Each row is a point on a tangle of strands that fork, close into loops and nearly touch. The rows are in no order.
Points whose rows are less than 31.5 apart are linked; no others are. Some points are linked to none.
ruzi: [ 16, -12,   2,   4,  15,  16,  -3,  12,  -5,  12, -12,   5,  12,  -7,   9,
  -1,  -1,   1,  13,  12]
suti: [ 17,  -8,   6,   4, -18, -26,   8,   1, -12,  -7,   7,  -1,  -3,  -6,  12,
 -15,   0,  -6,   3, -14]
karul: [  9, -24,   8, -10,  13,  21,  -3,   2,  27,  -4, -20,  27,  -4, -10,   0,
   3,   4,  15,  -5,  -7]
naba: [ 18, -16,  12, -12,  25,  20, -12,  -4,  24,  -6, -12,  30, -13, -11,  -7,
  -2,   0,   8,  -6,  -4]
gasu: [ -8, -25,   5,   6,  -4,  -2,   8,  -3,  -6,  15,   7,   2,  13,  10,  -8,
  -1,  -8, -13,   3,   4]
defi: [  4,  20,  -7,  13, -13,  -2,   3, -14, -18,   6,  -3, -29,   9,   0,  14,
  -1,  -4, -14,  20,  -3]
zot: [ -1,  -2,  -7,  14,  15,  22, -19,  12,   6,  11, -10,  24,   7,  -7, -11,
 -10,   5,  16,   8,  15]
Pil: [  6,  -2,  -4,   8,  12,  20,  -7,  15,  -1,  14, -13,  10,  12,  -4,  -1,
  -7,   5,   9,   9,  15]
bal: [ 14,  12,   0,   4,   4,  -3, -15,   5,  -5,   3,  10,  13,   8,  -2,  -2,
   0,   0,   7,  -3,   5]
Fogid: [-19, -13,   5,  24,  -6,   3, -12,  -1,  11,  -3,   4,  19,  10,   7, -11,
   9,   0,   9,  -2,   7]
zadu: [-18,   5, -12,  14,  -7,  -4,   2,  13,  -2,  -5,   8,  -3,   5,   7,  -7,
  17,   6,  17,   2,  10]
badon: [  1, -24,  10,   9, -20, -22,   1,   0,  -2,  -2,  14,  15,   1,   2,  -6,
  -1,  -4,  -6,  -4, -11]
Mudi: [  5, -16,   4,  18, -10,  -1,  -7,   6,  -3,  10,   4,  13,  14,  -1,   0,
   7,  -3,   6,   7,   2]
gake: [  1,  12,   6, -26,   3,   6,  -1, -18,   8, -16, -17, -10,  -7,  -5,  -1,
  -8,  -7, -25,  -3,  -7]
fuzo: [-23,  -8,  -9,  -3,   8,  12,   2,  12,  14,   2, -11,   6,  11,   6, -12,
  -2,   4,  14,   3,  13]
tane: [  2,  21,   2, -25,  19,   7, -10, -19,   9, -10, -12,  -4,  -6,  -6,   4,
  -9, -15, -19,  -7,  -5]
sef: [ -4, -24,   6,  17, -14, -14,   8,  -4,  -9,  12,  15,   8,  14,   6,  -7,
   4,  -5,  -8,  -1,  -5]
zuze: [  1,  33,  -8,  18, -13, -11,  11, -24, -24,   5,   7, -31,   2,   9,  12,
  12,   2, -10,  10, -19]
zode: [ 24,  11,  10, -13,   5, -14, -11, -11, -12,   7,   5,   7,  -4, -10,  11,
 -11,  -4, -12, -12,  -5]
Kupa: [ 32, -26,   9, -12,  12,  18,   7,   5,  -1,   4, -22,  16,  -8, -11,  23,
  -8,   3,  -6, -11,   2]
badib: [  7, -22,  14, -13, -12, -19,   5,   0,   3, -11,  -1,   4, -12,  -6,   7,
 -15,  -5, -13, -10, -13]
Bubo: [  6,  -4,  13, -22,  -7, -12,   0,  -4,   5, -12,  -3,  -3, -10,  -6,   4,
  -9,  -5, -14,  -6,  -9]
rakar: [ -9,  17,   0,   5,   4,   1,   5, -14, -14,   7,   7, -22,   9,   6, -10,
   2,  -7, -29,   6,   2]
sema: [  9,  13,  -7, -28,  33,  27,  -1,   0,  16,  -1, -20,   4,  -6, -12,  -3,
 -13,   1,   3,  -5,   4]
rig: [ -1,  -8,   4,  -2,  -2,  -7,   6,  -4, -10,  10,   8,  -6,  12,   2,  -8,
   0,  -9, -18,   1,   5]
gaf: [ 17,   3,   1, -31,  25,  18,  -1,  -5,  10,   0, -26,   1,  -6, -20,   8,
  -8,   4,   0, -11,  -2]
Bamav: [-25,  21, -14,  11,   0,  -1,   7,  12,  -4,  -7,  21, -12, -15,  17, -13,
  10,  -2,  11,  -7,  -1]
Gimid: [-19, -14,  -9,  10, -26, -16,   5,   1,   6,  -4,  17,  -6,   3,   9,   1,
  20,   1,  16,  -7,  -1]
gomil: [-21,   0, -12,  18,  -6,   3,  13,  -1, -10,   7,   9, -26,   9,   7,   4,
  13,   4,   2,   9,   3]
ker: [-24, -18,  -6,   8, -26, -17,  18,  -4,   2,  -1,  16, -18,   3,   8,   8,
  14,   9,  10, -10, -11]
gam: [-26,  -3,  -9,  12,  11,  16,  -7,  13,  16,  -2,   0,  25, -12,  10, -26,
 -12,   9,  15,   3,  10]
kedi: [ -3,  30,  -8,  -1,  11,   8, -12,  11,  -3,   0,  -6,  -8,   3, -11,  -2,
  -7,   8,  13,   5,  15]
rabi: [ -6, -13,   6,  10,  -3,   1, -11,   6,   6,   0,   6,  18,  11,   2,  -7,
   0,   0,   9,   2,   4]
pavi: [-20,  27, -14,  12,  -2,  -3,   7,  -1,  -8, -14,  13, -25, -14,  15,  -6,
  17,  -1,   8,  -4,  -5]
Pibo: [-18,  11, -13,  14, -17,  -5,  14, -10,  -1, -15,   4, -32, -10,  11,   5,
  19,   3,  -6,   1, -14]
lim: [-27, -19,  -9,   3, -25,  -9,  16,  -5,   0,   3,   1, -24,   7,   3,  11,
  10,   3,  -1,  -2,  -3]
tik: [  9,  19,   3, -19,  16, -11, -20, -15, -16,   1,   4,  -2,  -6,  -8,  10,
 -13, -11, -18, -11,  -6]
ser: [ 11, -13,   6,  -4,  -6,   3,  10,   4,  -5,   6, -18,  -8,   3,  -8,  15,
  -8,  -4, -12,   6,   4]
dutuv: [  4,   9,  -2,   3, -14, -12,   6,  -3, -14,   4,  -2, -18,   8,  -6,   9,
  -1,  -2, -16,  15,   2]
guk: [ 10, -21,   7,   9,   0,   8,  -4,   5,  -3,  12,  -8,  10,  17,  -3,   8,
  -1,  -6,   2,  14,  13]
Dak: [-12,  -1,  -7,  14,  -9,  -2,   5,   5,  -9,   6,  12, -11,   6,   8,  -3,
  10,  -3,   2,   6,   6]
voke: [  8,  -3,  14,   4, -18, -28,  -4,  -4,  -7,  -3,  19,  11,   8,   3,  -4,
   4,  -2,   2,  -4, -17]
Povu: [-17,   9,  -9,  -1,  15,  13, -11,  10,  15,  -1,   6,  18, -21,   4, -28,
 -15,  11,  13,  -2,   9]
Sus: [-25, -13,   1,  15,  -7,  -6,  -2,   6,  10,  -3,  14,  12,   1,  13, -15,
  11,  -1,  11,  -3,   0]
deso: [-35, -17,  -8,  19,  -7,   4,   0,   9,  14,   1,  11,  17,  -1,  18, -14,
   9,   0,  19,  -7,  10]
bod: [-29,  -5, -14,   7,   7,  16,  -1,  13,  12,  -2,   1,  11,   2,  16, -20,
  -4,   5,  17,   9,  13]
Taz: [ 20, -20,   7, -11,   3,  13,  13,   9,  -2,  12, -21,   3,   5,  -6,  27,
  -9,  -2,  -2,   7,   9]
kulep: [  0,  23,   4,   2,  -3, -13,   4, -18, -18,   5,  13, -18,   2,   6,  -5,
   5,  -5, -21,   4,  -5]
Rir: [-11,  20, -17,  21,  -7,  -1,   7,  -8, -15,   8,   7, -33,   4,   9,   3,
  16,   1,  -6,  11,  -1]
Tulo: [  8,   1,   3,   5, -13, -27,   1,  -4, -18,   8,  25,   0,  11,   3,   3,
   0,   0,  -3,   1, -11]
meb: [-12,  29,  -7,  13, -13,   0,  12, -16,  -7, -12,   2, -31, -14,  14,   0,
  17,   2,   1,  -2, -14]
bugag: [ -1,  35, -12,  15,  -2,  -4,   4, -14, -20,   5,   3, -30,   0,   7,  10,
   8,  -1,  -7,  17,  -3]
pul: [-11,  -8,   1,   3, -18, -19,   4,   3,   0, -11,  16,   2,   3,   9,  -2,
   9,   2,  14,  -4,  -5]
labod: [ 19, -12,  13, -14,  15,   8,  -9,   0,  11,  -4,  -7,  19,  -6,  -7,  -4,
  -3,  -5,  -3,  -8,   0]
Zani: [  8,  19,  -1,   9,  -6, -21,   6,  -5, -18,   7,  17, -10,   5,   5,   3,
   1,  -2,  -7,   7,  -8]
zerob: [ 17, -32,  17,   0,  10,  13,  -1,   2,   3,   2, -14,  27,  -3,   3,   8,
  -2,  -4,  -6,  -8,  -1]
sopo: [-18,  18, -11,  15,  -5,  -6,   0,  18,  -1,  -8,  17,  -3,  -8,  13,  -8,
  12,   5,  24,  -4,   5]
rop: [ 29,  -8,   3, -17,  13,  17,   7,   4,  -3,  11, -22,   3,   0, -12,  21,
  -7,   1,  -8,  -3,   6]
tis: [ 23, -27,   4,  -8,   7,  21,   5,   8,  18,  -1, -28,  20,  -4, -11,  16,
   1,   2,  12,  -7,  -6]
keso: [ -9,   1,   4,  -6, -17, -14,   5,   3,   6, -16,  12,  -8,  -5,   3,  -3,
   5,   2,   5,  -7,  -5]
Refun: [ -6,  -4,  -1,  -6,  23,  20,  -5,  13,  15,   2,  -1,  16,   0,   2, -19,
 -11,   0,  11,   3,   7]
dol: [  2,  -6,  -2,   5, -12,  -7,   3,   6,  -6,   5,  -1, -13,   8,   0,   8,
   3,   2,  -3,  12,   8]
semu: [ 22, -23,  15,   0, -15, -18,   3,   1,   0,  -8,  -5,   6,  -7,  -8,  10,
 -14,   0,  -3,  -3, -12]
tak: [ -9,   3,  -2, -14,  14,  18,   2,   9,  11,  -2, -11,   4,   5,   0, -10,
  -4,   0,   8,   2,   9]
zaze: [ 30,   8,   7,  -7, -14, -26,   1,  -3,  -8,   1,  10,  -3,  -5, -12,  14,
 -12,   1,  -2,   0, -17]
Lunez: [  2,  20,  -4,  -4,   7,  -2, -10,   8,  -3,  -1,  13,   4,  -3,  -2, -14,
  -4,   5,   4,  -1,   9]
deg: [-15,   2,  -2,   1,   3,   3,   9,  -7,  -9,   8,  11, -11,  10,   8, -14,
   3,  -5, -19,   3,   5]
Safup: [-24,  -2, -11,   3, -26,  -9,  15,  -7,   1,  -6,  -1, -33,  -4,   3,  12,
  18,   8,  -3,   4,  -8]
sig: [ -8,  13,   3, -29,   4,   8,   0, -10,  13, -19, -20, -12,  -4,  -3,   5,
  -6,  -3,  -9,   5,  -7]
Gabi: [ 20,   7,   8,  -7,  10,  -1,  -5,  -3, -16,  13,   5,   2,   5,  -3,   2,
  -7,  -8, -20,   4,   9]
vomi: [  9,   2,   2,  -8,  18,  10,  -3,   5,  -7,  11,  -1,   7,  12,  -1,  -5,
  -9,  -4, -11,   1,  14]
bivo: [-11,  19,  -4,  -2,  10,   3,  -6,   8,   9,  -6,  12,  12, -13,   0, -22,
  -1,   4,  14,   0,   8]
pif: [ -3,  38, -13,  19, -11,  -6,   8, -26, -16,  -5,   6, -33,  -9,  16,   8,
  18,   1,  -1,   1, -19]
Vina: [-11,  22,  -3,  -9, -16, -10,   3,   3,   5, -19,   8, -17,  -6,  -1,   3,
   8,   5,   8,   0,  -9]
zol: [-14,  -2, -10,  22,  11,  20, -13,  15,  13,   3, -10,  28,  -3,   2, -18,
 -11,   6,  23,  12,   9]
taf: [ 30, -25,  12, -11,   9,  15,   1,  -2,   8,  -3, -22,  23, -15, -15,  13,
  -2,   8,   3, -15,  -4]
Nupus: [ -2,  27,   3, -19,  12,  -5, -20, -20,  -1,  -7,   2,  -2,  -9,  -4,   3,
 -11,  -7, -17,  -8,  -1]
labo: [ 23,   1,   0, -17,  24,  10, -10,  -1,  11,   1, -20,  11,  -9, -24,   2,
  -4,  10,  12, -14,   2]
kurum: [ 20, -10,  10, -12,   2,  -4,   0,   3,   3,  -3,  -7,  11,   0,  -7,   5,
  -3,  -3,  -2,  -3,  -1]
dobag: [  3,  -2,   7, -30,  -5,  -2,  -1,  -3,  12, -18, -16,  -8, -10, -11,  11,
  -7,   2,  -7,  -4,  -7]
kifo: [ 10, -12,   1,  -2,  -9,  -3,   2,   2,   1,  -6, -10,  -2,   5,  -5,   6,
   0,   2,  -1,   4,   5]
fina: [ 32, -14,   3, -20,  21,  13,  -3,  -3,  11,   4, -17,  16, -13, -17,   7,
   2,   5,   3, -23,  -1]
delib: [ 20,  12,   5,   5,   6,  -7, -10,   7, -16,  11,  10,   4,  10,  -4,   2,
  -2,  -4,  -1,   7,   9]
buluf: [-38,  -9, -12,  11,  -2,   9,   7,   8,  16,   2,   3,  -1,  -4,  16,  -9,
   3,   2,  14,   0,  11]
zefam: [ 17,  11,   9,  -6,  -5, -21,  -8,   2,  -6,   1,   8,   0,   3,  -7,   6,
  -8,   0,  -5,  -4,  -6]
fenok: [ -6, -11,   4,   7,  14,  13,  -8,   5,  11,   5,  -3,  25,   3,   3, -16,
  -1,  -2,   6,   1,   6]

A piece is two or more points that can be reached from each other along the links. Count, over all rows, the pieces, the separate loops (a circle has one, a figure eight two, a Y none), the forks (points with three links) and the tips (points with one).
pieces | 4
loops | 7
forks | 9
tips | 3

How many points has the smallest loop of links through each point below? Write none if it is on no loop.
fuzo | 10
tane | 13
pif | 11
dutuv | 7
Mudi | 13
